A landscape with many valleys, sampled at points; each row gives a point and its height.
From any point a ball rolls to the lowest of the 2 points nearest to it. It stops when none of these is lower. Distance is the straight distance between rows; heights are no part of it.
K_117 height 533: [ 78  76 113  81  96 132  98  87 121 120  89 114 132  76  92 104 109 104
  68  62]
K_369 height 429: [ 78 137 110 112  90  88  86 112  95 121 105  88 114  99 107 123 107  81
 131 116]
K_477 height 299: [ 88 107 118 128 100  73 100 108  66 106  85  81  99  97 103 110  85 110
 118 101]
K_860 height 864: [ 98  97  75  85  90 114 115  81 102  84 131 125  67  86 105 115 106 108
 107 122]
K_103 height 744: [100 131  88 103  95 100  94  88 109 103  86  95 121  80 100  97 110  67
 121 110]
K_205 height 896: [127 112  68  81 113 106 115  81 122  83 108 109  65  90  89  99 109  99
 105 111]
K_787 height 315: [ 96  73 121 122 106  96  96 108  86 101  81 112 120  98  94  82  71 106
  84  92]
K_607 height 845: [129 114 102 101 120 103  97  91 110  87  78 107 106  90  87  83  92  80
  88  94]
K_373 height 817: [129 106  98 120 123  70 100 110  65  80  88  79  76 125 100  89  93 114
 104 103]
K_772 height 498: [139 157 107 118 102  86  88 102  62  89  92  97  64 111  86 123  96  92
 133 136]
K_132 height 707: [102  77  87  85  95  94 110  80 110  74 130  91 106  97 122  91 117 107
 105 113]
K_155 height 601: [ 94  69 119  79 100 110 106  98 116  97  95 104 147  94 114  68  97  96
  78  76]
K_879 height 785: [135 112 100 107 124  66 107 118  88  86 106  82  97 116 103  82  97  94
 108 108]
K_862 height 183: [ 87  69  90  62  73 150  96  84 151  95 135 104 128  99 123  88 138 100
  74  88]
K_470 height 922: [107  59  79  68 105 111 120  80 104  84 111 107  61  90  92 101 107 140
  86  74]
K_756 height 211: [119 115 117 161 122  82  93 122  71 111  53  90  97 125  67 103  60 110
 102 100]
K_280 height 358: [ 78 110  82  87  94 114 103  96 109 113 118 105  88  85 103 117 112  82
 107  93]
K_633 height 737: [ 95 114  57  77  88 124 104  90 133  97 138  97  79  95 109 100 135  88
 115 106]
K_413 height 844: [ 86 118  76  88  78 123 115  79 109  99 131 121  76  81 113 126 116  89
 123 122]
K_843 height 519: [ 94 100  93  74  99 113 106 109 143 110 115  90 122  97 114  78 131  84
  75  81]
K_577 height 360: [ 65  85  84  70  73 154  99  87 135 108 129 109 108  97 122 100 128  90
  81  88]
K_547 height 204: [ 63 101  90  85  71 117  85  92 116 117 121 102  97  96 119 118 118  75
 114 102]
K_17 height 397: [ 67 100 108  89  67 137  98  80 118 108 120 101 119  95 129 107 125  76
 108 104]
K_97 height 511: [101  52  71  46  90 135 121  71 156  91 128 103  83  88 102 103 132 132
  87  95]
K_636 height 368: [ 86  84 124 134  93  79  91 116  80 116  80  88 107 116 100 107  73 116
 103 100]
K_621 height 567: [127 141  99 119 104  81  89  78  64  84 108  98  74 103  96 113  92 103
 136 136]
K_570 height 201: [113  92 104 124 125  91  98 126  82 108  63  93  83 114  79  84  83 110
  72  71]
K_822 height 552: [ 94  72  62  62  78 151 120  64 144  92 139 112  80  93 112 105 129 116
 101 102]
K_905 height 476: [101 110 123 138  89  68  84 120  60  95  78  98 110 123  91 104  71 122
 117 133]
K_511 height 843: [ 98  80  82  74 100 124 107  89 104  95 113 127  75  71  96 118 103 108
  91 108]
K_983 height 641: [103 152 117 120  97  78  76 118  83 120  75  86 113 103  78 124  73  80
 146 137]
K_397 height 378: [100 133 113 142 102  78  84 103  59 116  80  95  68 108  89 133  75 117
 122 117]
K_664 height 684: [109 140 129 135 103  82  79 129  89 107  65  89 126 109  76 112  65  77
 134 113]
K_992 height 873: [126 107  81  95 121  93  98  94 103  79  94 108  82  98  94  93 101  91
  93 109]
K_173 height 288: [108 105 109 110 119  90 103 125  95 116  82  96 102 105  91  91  92  92
  77  77]
K_121 height 734: [ 94 120  92  97  87  86  99  89  90  91 123  88 102  97 117 113 120  80
 127 109]
K_673 height 537: [ 95  63 125  84 106 126 104  98 107 110  92 105 154  94 101  77 103 118
  57  59]
K_852 height 872: [109  87  90 110 105  86 116 100  77  87 102 112  57 109 107 103  90 128
 105 117]
K_891 height 903: [110  72  97 107 121  91 114  90  84  81  80  99  83  97  93  81  89 131
  85  78]
K_223 height 335: [ 96 105 112 146 103  80  95 116  69 124  70  86  68 103  88 126  68 126
 109  92]
K_997 height 842: [118 123 106 120 113  77  95 106  67  92  92  90  75 126  93 100  74 110
 111 123]
K_867 height 281: [ 95  80 113 116 110  89 104 110  80 113  77 102  76 100  93 101  95 121
  75  73]
K_893 height 829: [110 102  94  96  96  92 110  86  78  77 118 104  76  91 107 103 103 100
 124 113]
K_270 height 285: [ 94 114 117 154 105  83  90 111  74 120  44  79  94 111  78 122  61 106
 118  95]
K_218 height 342: [ 83  63 113 101 108 102 103 103  87 100  75 118  95  87  93  99  93 124
  66  68]
K_878 height 681: [ 87  89  69  71  85 125 113  78 123  98 121  88  85  83 115 102 135  96
 105  89]
K_741 height 529: [ 98 121 130 136  86  65  74 113  63 109  98  91  99 109  97 118  82 118
 133 141]
K_142 height 428: [124 154 112 134 111  77  79 106  63 107  81  87  73 118  87 131  83 103
 128 123]
K_45 height 727: [ 99  82  73  64  93 128 109  78 152  97 115 102 101  89 114  87 122 101
  88  97]
K_238 height 110: [125 105 110 141 110  92  90 106  75  96  55 112  88 112  75  94  57 111
 100 104]
K_552 height 466: [ 74  64 118  93  98 109  96 103 104 119  89 108 141  95  98  97  99 114
  75  66]
K_531 height 68: [112 141 106 109 103  77  97 129  84 110  97  89 113 115  91  99  87  70
 116 113]
K_857 height 359: [129 141  84 107 104  76 100  96  91  94 105  78  93 103 109  89 112  81
 127 105]
K_234 height 587: [103 148 120 119  89  72  77 109  68 106  95  90 102  96  95 129  85  95
 134 141]
K_500 height 409: [117 108 123 137  96  67  94 135  65  91  89  99  96 121 103  83  79 114
  93 125]
K_870 height 400: [ 91  65 117 101 105 101 102 105  98  90  90 119 131 114  95  75  81 112
  63  96]
K_750 height 743: [125 110  96  81 115  81 106 118 100  82 115  92 115 116 108  71  95  77
 100 120]
K_771 height 588: [ 97 104  76  83 101 110 106  98 123 102 121  95 115 101 112  86 125  80
  96 103]
K_422 height 911: [122  87  65  70 113 104 120  73 115  86 105 104  58  86  92 106 110 121
  91  86]
K_383 height 287: [110 118 113 140 116  83  91 133  72 114  74  91  98 115  77  97  76  97
  96 109]
K_367 height 702: [ 94  75 108  89  96 100 102  84 100  83 113 105 112  87 112  83 106 101
  99  98]
K_605 height 661: [ 98 111  96  97  98  89 104 102 103 104 115  81 115 103 112  89 108  80
 112  96]
K_543 height 500: [ 78 127 117 111  89  81  90 109  76 124 117  94  90 110 108 138 102  94
 128 117]
K_200 height 792: [ 81  59 106  67  92 127 104  82 105  94 121 123  96  91 116 109 113 119
  79  89]
K_681 height 163: [110 126 101 123 111  73  89  98  76  97  90  76 100 102 100 101  98  92
 127  98]
K_95 height 888: [112  72  86  92 117  87 111  93  88  81 104 103  70  95 103  97  96 117
  91  94]
K_365 height 666: [102  72  85  64  88 100 100  85 136  77 141 105 102  97 123  88 131 112
  97 113]
K_530 height 820: [ 80  76  98  90 102 106 106  93 104  98 105 119  89  86 105 109 104 107
  72  94]
K_947 height 367: [103  96 109 103 122 101 102 111 108 119  85 104 129 100  85  82  95  92
  66  60]
K_146 height 759: [ 88  74  85  69  90 131 103  83 127  98 110 114 110  89 111  93 119 111
  70  79]
K_192 height 324: [ 96  64  89  56  86 142 103  77 154 102 117 104 134  98 117  67 141 115
  64  71]
K_662 height 349: [ 98  94 122 139 107  71  93 140  76 105  78  90  97 125  88  89  67 115
  90 108]
K_645 height 468: [ 97  45  85  35  94 139  97  76 151  92 129 112 101  94 111  97 123 132
  62  83]
K_794 height 551: [ 83 100  94  84  78 133  95  91 124 116 117 104 125  84 117  88 129  67
 107  81]
K_110 height 653: [ 99  79 102  75  97 114 111  95 119  84 105 107 134  96 105  82 104  90
  84 100]
K_744 height 741: [ 98 110 124 125 110 100 102 122  93 107  61 114 128 100  75 106  64  87
  98  89]
K_70 height 789: [ 88 100  99  98  87 110  99  78  94  90 118 104  96  97 114 118 105  93
 128 109]
K_540 height 405: [ 67  69 110 103 100 111  97 106 109 120  79 117 108 100 104 103  89 104
  67  66]
K_907 height 933: [104  56  85  55 117 124 118  75 113  92 104 112  87  80  85  99 114 148
  62  71]
K_934 height 858: [108  95 103  97 106  87 102  99  91  75 103 113  92 100 102 102  98 101
 100 126]
K_253 height 489: [ 74 108 110 112  93  89  97 111  86 110 118  97  77 108 103 125 102 102
 105 102]
K_128 height 245: [ 99 138 123 129 106  58  83 137  85 122  85  74 121 115  86 101  86  79
 111  99]
K_780 height 289: [132 144 101  97 105  74  98 121  96  98 110  81 107 117  95  82 109  64
 118 120]
K_125 height 610: [ 85  81  79  69  76 134 107  82 132  81 149 108  92 101 129 105 130 103
 102 109]
K_490 height 665: [ 87 115  86 106  78 126  96  90 120 109 102  88 121  77 107  98 114  69
 117  99]
K_601 height 222: [110  81 114 130 111  91 103 100  76  89  62 106 100 100  86  86  74 112
  94 102]
K_686 height 859: [118 112 101 122 114  81 101 107  63  91  97 112  49 115  94 107  81 123
 102 115]
K_927 height 448: [ 88 102 104  96 109 108 103 113 125 122 105  97 132  96 104  88 115  81
  74  65]
K_154 height 714: [ 96 124 127 124 102  87  89 131 104 121  64 107 140 101  72 109  63  81
 121 109]
K_98 height 406: [100  47 108  42  99 135 101  90 151  93 125 102 129 100 108  81 126 119
  63  79]
K_83 height 795: [ 90 133  68  95  67 126 111  90 125 106 127 101  78  93 110 107 127  75
 127 117]
K_571 height 804: [122 122  87  99 111 115 110  86 111  92  83  98 120  87  91  86 106  65
 109  95]
K_484 height 437: [ 84 101  97  96 107  95 105 107 101 116  97 103  90  99  91 117 102  91
  98  92]
K_351 height 339: [ 83 124 127 122  97  67  85 120  92 124  83  88 117 113  96 119  92  85
 131 107]
K_558 height 699: [112  94  99  92 116  94 117 111 116  79 110 102 128 102  98  68  97  84
  89 101]

For each start below, name the point where the ball stops.
K_607 -> K_547
K_373 -> K_570
K_132 -> K_862
K_860 -> K_878
K_893 -> K_570
K_367 -> K_570

Call two points neighbours if one is among the 2 nearest of the other. Go from one point of each pair to the other, from neighbour to neighbour, staying as low as possible. Name the highest point that can't be avoided.
K_547 / K_681 -> K_543
K_531 / K_570 -> K_155
K_570 / K_862 -> K_132
K_878 / K_238 -> K_146
K_238 / K_531 -> K_636
K_531 / K_681 -> K_857
